Points on a hilly landscape, in no order, each with its height.
A ball rolls from a point to whichever of its 2 nearest points has the largest drop for the distance, and stops where none of them is lower. Distance is the straight distance between rows; heights are no part of it.
Z786:   0 -20  28  -2  15 -25 -36  -7  24 -14   1 -34  -8  -3  -1   3   9   6  14  30  10  10  -3   7  10  -7  (h 659)
Z800:  12 -17  18  16   2  11   5 -17   8   5 -34  -9   5 -15  -4  12   1  26   5 -14   5   8 -19  -3  -4  -8  (h 479)
Z111:  25  11   0 -19  10   7   8  17  -7  -5   6   9 -31  22  -7  -9  12  -8 -21 -19  -1  13  25  -3 -15  -4  (h 196)
Z397:  -2  32  -8 -16   4  -2   0  -9 -10 -11  18  12 -24  33   0 -18  14  15  -8   7  16   1   7  11  12 -24  (h 246)
Z787:  28   7  -1  12   3  -8  20 -12 -31  10  11   0  23 -11 -10  -4 -11  27  -2 -30 -19  28   8  -8 -16 -10  (h 176)
Z629:  -6  11 -31   7   3  23 -12  27  15   8 -20   5 -10  17   6   6  -8 -10   6   0 -11 -15  14  -9   2   1  (h 473)
Z395:  -2  -3  17 -36   9  24  14   8 -27  -6   1  14  26  11  -7  -9 -14 -11  -4 -25  -6   3  12  16 -19 -22  (h 335)
Z881:   7   5  24 -12  18  -7   9 -11  -4  14  -3   4 -50   5   3  -8   3  -8   7  -7  21   2  -7   5  -7 -19  (h 527)
Z512: -14   6 -23 -24   7 -10 -12 -17  19   4  10  10 -14  24  17  22  28 -17   7  -7  18  -3 -23  14   3  17  (h 849)
Z905:  -2  10  24 -12   2  27   8  29 -15 -19 -11   9 -14  10 -11  23 -27   5  13  -2 -29  -1   6  -9 -30 -17  (h 533)
Z637: -10 -13  -2 -11  -5  -8 -10  -9   9 -11  -5  -3 -20  28 -12   3  17 -11 -11  10  24   6 -22   5   7 -17  (h 728)
Z243: -10 -16   9  17   8  -8 -28   1   7   0   7   9  17 -32  -3  -9   3  -7   0   6   9  -4  -5   1  21  21  (h 254)
Z878:  -5   2  22  -2  -4 -13   5  16  -6  -3  -6 -10 -27   0   3   2  -1  -9   8  17   1  -4  10  13 -30   1  (h 427)
Z302:  16   4  26   3   8  13   8  -6 -15  -5 -28 -13   4 -12  -6  12   3  34  10 -14  -3   6  -1  -6  -6 -28  (h 506)
Z885:  -4   9  27  20 -13 -10 -30  -5   0 -10   2   0  19 -16 -11 -16  -8  10   0  31   0 -22  11  19  10 -19  (h 587)
Z576:   5   7  18 -14  14   0   4  -9  -5   9  -2   7 -34  -9 -13  14  10 -11  -9 -23  11  -4 -24  -7 -14   8  (h 565)
Z193:  12   2   4  24  -8 -26 -10 -24  24  25  11  -2   2 -29   4  -1  19  27   5  -8   2  -6  -8   4   5  28  (h 667)
Z707:  -5   8 -26   8  12 -28 -17 -24  21   8   4 -12   0   1  23 -38  13  15  -1  22   8   6   0   7  10  -5  (h 260)
Z500: -10  -3 -40  -1  10   7 -16 -10  20  16 -25  -3 -10  15  19 -13   6 -16   3  26  -4  13  -7  10   9  -2  (h 404)
Z592:   1 -14   0   6  -4   5  22 -10 -24 -16   0   6  34 -26 -17  -8   1  22 -22 -11   2   2 -10 -19  12  -6  (h 278)
Z674: -12   3 -29   3  14  19 -18  11  18  12 -17   5 -11  26   9 -20  -7 -27  -1   4  -1  -5   1  -1  12  -5  (h 441)
Z976:  -2  -3   6   4  -9   1   2  13 -14  -3 -18  -6  -5  -6   6   9 -11 -13   5   0 -12   7   3  19 -34  -7  (h 383)
Z757: -21   4   0 -14   8   9 -16  26  23 -17   2  -1 -38  19  -4   1 -12 -16  13  28  -5  -3   0 -12  -1   9  (h 406)
Z486:  -1 -10  -7  19 -19 -15 -21   1  12  -5   9  -2  15  -3  18  42  24   6  23  -3   3   0   1  -2  34  19  (h 804)
Z376:  16 -17  12  20   0  -1   9 -16  16  16   8   1   3 -38 -13   9  14  18   7 -12  -3  -2 -16  -7   9  34  (h 633)
Z583:  -6  14   6 -27  13  19 -10  27  11 -23   1   9 -35  24 -16  12 -12 -11  -4  12  -1 -16  -2 -20   5 -12  (h 448)
Z178: -21  -6  -8  -9 -30 -15  -4  -1   1 -20  -4  -8   3  20 -12  13  15  -4  -9  24   3   2  -8   9  -4  -4  (h 747)
Z669:  14  18   1   1   5  12  11  -4 -18  12  16   6 -18  20  -8 -29   6  -6 -15 -26   8  18  17  10  -2  -2  (h 277)
Z145: -15   0  -7   8   5  -1 -34  25   7 -16  13  -1  -2 -14  -2  -3   8  -6  -5   9  -4  -8   6  -8  10  17  (h 166)
Z445:  23  16  13  18  -3  -7  -4  -2   7  -2 -17 -24 -12  10 -10   8   7  33   3  -1   0   9  12   1  -5 -18  (h 545)
Z892:   2   8   3 -13 -15 -24  17  -1   6  -5  -1 -19 -14  34   6 -21  14  -9 -10  29   3  16  22  21 -17  -6  (h 417)
Z153:  -3  -8 -22  -9 -15   6  26   2   5  23  11  -8  24 -11  12  32 -18 -22  15 -16   9 -19  -3 -20  32  28  (h 146)
Z879:  -1  11  30  22   1  -3   5 -13 -11  15  -3  -3  -3 -26  -5 -29  -6  -1   1   6   6  -6  -3  17  -1  -3  (h 428)
Z23:  -6 -13   0  -8  21   6  13 -18  14  15   5  -1 -28 -15 -26   7   7 -15  -4 -17  11  -6 -37  -7   6  22  (h 590)
Z109: -17  -4  -5  13 -30 -19 -23  -4   8 -13  -3 -12  14   4   6  10  14  -1   6  30   2   1  -2  14   3   5  (h 765)
Z924:  -1  -3  26 -10  24  -6   3  11   1   7   2   0 -51   8   9  -6  -1 -16  14  21  14  -4  10   5 -20 -16  (h 481)
Z121:   1  33 -26  22 -13   1  18 -16   0  28   6  21   2 -12  25  -4   0  19   6  -8  -7 -12   5   3   2  14  (h 502)
Z451:  21  13   8  17   3 -15 -22  -6  32   4 -14 -26 -13  11   5  -8   9  20  10  15  -1   4  11   2  -5 -14  (h 583)
Z816:   8  14   0 -10  17   5   3  29  -6 -26  10   1 -27  12 -15 -17   8  -1 -24   4   0  10  30 -15   1  -5  (h 269)
Z226:  -5 -12   6  -4  21  40  11   7 -11  -2 -28   4  21 -10  -5 -27 -10  -3  -6 -20  -7   1   8  -5   8 -10  (h 418)
Z131:   8   7 -17  11 -18 -14  27 -21  -5  10   9   1  14  12 -11 -18  10  16 -25 -20   9   6  -3   6   6   0  (h 384)
Z8: -11  -3 -37  13  10  -6 -21 -18  25  14  -8  -6   5  -8  26 -20  18  -3   7  22  -3  18   0  16  16  17  (h 350)
Z740:   5  16 -20  23  -9  12   4  13   4  19  -9  12   1 -11  16   8  -6   4   1 -13 -12  -5   4 -15   3   4  (h 459)
Z975: -20 -10 -15  14  -4  -3  -6   5  11   5   1  -3   2   3  25  31  23 -11  27 -11   3   3  -9   4  27  27  (h 821)
Z860:  -9 -15  -5   3  -6  -7  -2  12 -14  -1 -13  -5  24 -13   7  19 -20 -16  10   0 -22   7  -5   7 -29   8  (h 343)
Z212:  -8   3  18  -6  16  37  11  14 -25   1 -19   3   3   0  -1 -21 -15 -15   0 -18  -6   9  26  10 -12 -18  (h 385)
Z307:  15  -1   2   1  -1  -6  12   6 -23 -14   5 -17  18   4 -12 -12  -5  23  -8 -18  -9  32  28   5 -25 -13  (h 270)
Z46:   7  13  -8 -14 -14   8   0   9  -4  -4   4  24   2  26   0   6  -2 -18 -12 -17   0 -14  -3  13 -12 -14  (h 363)
Z347:  23 -15   0  24  -6 -17  -4   1  -5  24  -5  18  36 -35   9  12 -33   7  24  -2 -11  -1  -5  -9 -10   9  (h 355)
Z578:   2   7 -11 -17 -20  16   0  19 -10 -19  15  19  11  41  -9  -6 -14 -11 -14  -7 -10  -3  14  12   1 -19  (h 403)
Z812: -20  -1 -17 -30  23  -2 -26 -10  20  13  23   8 -25  14  12  11  13 -31   7 -16  11 -10 -22   0  11   7  (h 863)
Z804:   9  -9  11  -4  -6  -9  16   3  -7 -15 -16 -24   5  23 -13 -18   3   7 -11  10   5  27  23  15 -20 -17  (h 349)
Z943:  -7 -18  -7 -31  13  21  22 -10 -26   1  10   6  30  -5  -9  26 -11 -10 -22 -24  -4 -32 -18 -40   8  13  (h 238)
Z805:  -6 -15  -6  17 -10   6   5   6   6  23   5  -2  28 -25  16  26 -19 -22  18 -11  -2 -11   0  -8  23  27  (h 214)
Z113: -12   7  26   2  14   1   3  -2 -22  -9   6   2  -6 -27 -10 -21   4   2 -15  -1  10  -5  -4  -5  -1  -3  (h 386)
Z936:  29   4  -4  32 -12  -4  -8   1   2  21  -8   9  13 -22  12  14 -18  20   4 -10 -13  -3   3 -12   0   3  (h 416)
Z519:  -6 -21  -1  22  -7   6  -1  -3   2  10  10   9  31 -39  -2   7  -9 -12   4   1   7 -18  -4  -3  33  25  (h 276)
Z90: -16  -5   5 -14   9 -11 -14  29  24 -17  17 -13 -39   6   4  -5  -2 -12  13  38  -3   7  12 -16 -10  19  (h 352)
Z474:  -5 -13   2   1  -2  19  23   1 -22   4 -18   9  26  -3  -6  19 -22  -2   5 -18  -4  -2 -17 -13  -5 -17  (h 429)
Z381:  17   4 -16  21  -9  -9  -9 -27  31  24  -4   1   7 -19  26   7  15  25  18   8   4  -6   0   8  21  26  (h 700)
Z847:  -5   4  35   6 -19  -4 -14   1   7 -20   0 -14   6   2  -7  -9 -20   7  10  47 -15  -8  10  17  -1 -14  (h 547)
Z468:  13 -27   0  10   4  20  26  -4   1  14 -36   0  20 -20   1  18 -13  10   5 -25  -4   9 -17 -11  -2   3  (h 454)
Z58:  -2  -1  19 -36   7  14  12   2 -29 -20  -2  14  10  -2 -10   6   4   0 -16 -25  -3  -1  -6  -5 -21 -19  (h 296)
Z103: -10   4  -1   2   5 -15 -36  27  20 -10  14  -7 -13 -13  11  -4  14   0   8  17 -11   1  18  -1  -9  26  (h 250)
Z628:  -3  23 -21  -1  11  -7  -1 -13   6   7   5   0 -16  17  11 -36   9  16  -6   7  11   9   2   6   9 -15  (h 152)
Z173:   4 -11  -4  21 -27 -22 -29  -6  16  -5   0  -5  25  -4  10  32  17  17  18  12   1  -5   2   7  10   6  (h 786)
Z758:   3 -26 -13  18  -1  -7  -7  16  -9  22  -5   5  38 -18  19  30 -29 -17  25  -7 -13   3  -9  -7  -9  17  (h 288)
Z441:  15  -1  10   0  10   5  25 -15 -29  -7   3   5  28 -30  -9  -9  -4  25 -10 -22 -21   8  -4 -20  -4  -1  (h 242)
Z373:  -9   2  25   0 -10  -1   2  16 -14 -33   1  -4  18  -5 -13  -4 -24  18   5  26 -15  -1  13   5 -15 -10  (h 505)
Z586: -23 -24  -8  -7   9 -17 -30 -11  14 -12  10 -19 -19   6   2  -2  11  -4   9  22  20  11 -14   4  18  -8  (h 699)
Z175:   1 -12 -24 -17  -7   9  31   0  -6  11  18  -4  24  -9  -5  25 -20 -18 -18 -17  12 -26  -9 -38  30  23  (h 200)
Z624:  19  20 -16   0 -12  10  26 -18 -16  16  27   7   0  16 -12 -17   9   6 -18 -30   2  17  12   4   2   3  (h 336)
Z918:  -9  21  -4  30  -9   1   4 -16   0  23   8   6   0 -18  13 -21   3   5   3   8   2 -17 -11  16  14   3  (h 476)
Z73:  -5  -4  -3 -38  14  11  15  -1 -35 -13   7  21  33   0  -6  16  -6  -9 -23 -30 -18 -17 -15 -27 -11  -6  (h 263)
Z833:   1   1  17  -9  20  -4   2  17 -11 -27   8  -5 -12  -7  -9 -29   9   7 -22  12  10   8  24 -20  -1 -11  (h 326)
Z426:  -3  -7 -11  -2  -9  11  15   0 -12  14  -5  19  21   6  -3  15 -19 -23  -9 -19   2 -16 -12   2   0  -3  (h 402)
Z5:   7 -20   4   9  13   2  21 -19  14   4  -3  -3  -8 -28 -24   8  16  10  -3  -9   9  -1 -32 -13  12  29  (h 611)
Z334:   8  20  23 -15  -1  22   8  21  -6 -16   3  14 -38  28 -10   9 -13 -10   6   4  -4  -6   9   2 -16 -25  (h 491)
Z60:  16  -9  13  10   9 -18 -35 -20  26   4 -16 -27  -8   2   0 -12   3   8   9  31  -3   3   0  11  10 -22  (h 620)
Z461:  -7   6  -2 -27  -2 -20  11   2  23 -12  13  -6 -32  43  14 -23  10  -2   2  45   7   7  12   3 -14  -1  (h 472)
Z684:  -3   6  11 -18 -15   9  16  19 -22 -32  13   3   7  27 -24 -10 -24   5  -4  10 -13   9  22   2 -16 -18  (h 455)
Z284:  -5  34 -21 -21 -11   3   1  -1  -4  -9  15  25 -10  22  10   5  17   4 -13  -4   6 -17  -5  10  -5  -9  (h 319)
Z439:  -2 -13   0  18 -20 -21   9 -14  -9  -6   2  -9  30 -13  -9 -10   0  11 -19   0   9   3  -5   8  -1   3  (h 328)
Z425: -12 -10 -20  -3  -7  -5   0  -8  15  19  -3  -1  -3  11  15  15  21 -26   7 -12   6   2 -18  14   1  26  (h 836)

Two balls start at each pair of points below. Name the first point that both come to, or write none.
Z395 / Z474 => none
Z334 / Z373 => none
Z512 / Z674 => Z628
Z847 / Z178 => Z46

Where does a ball stop that starts at each point below?
Z800 => Z628
Z212 => Z153
Z637 => Z628
Z629 => Z628

Call two points neighbours if one is among the 2 nearest of the other. Go from one point of each pair to the other, from neighbour to neighbour, staying as low as possible. Name the highest point that can't be avoided.
Z787 / Z145 => Z461
Z153 / Z145 => Z519
Z787 / Z111 => Z131
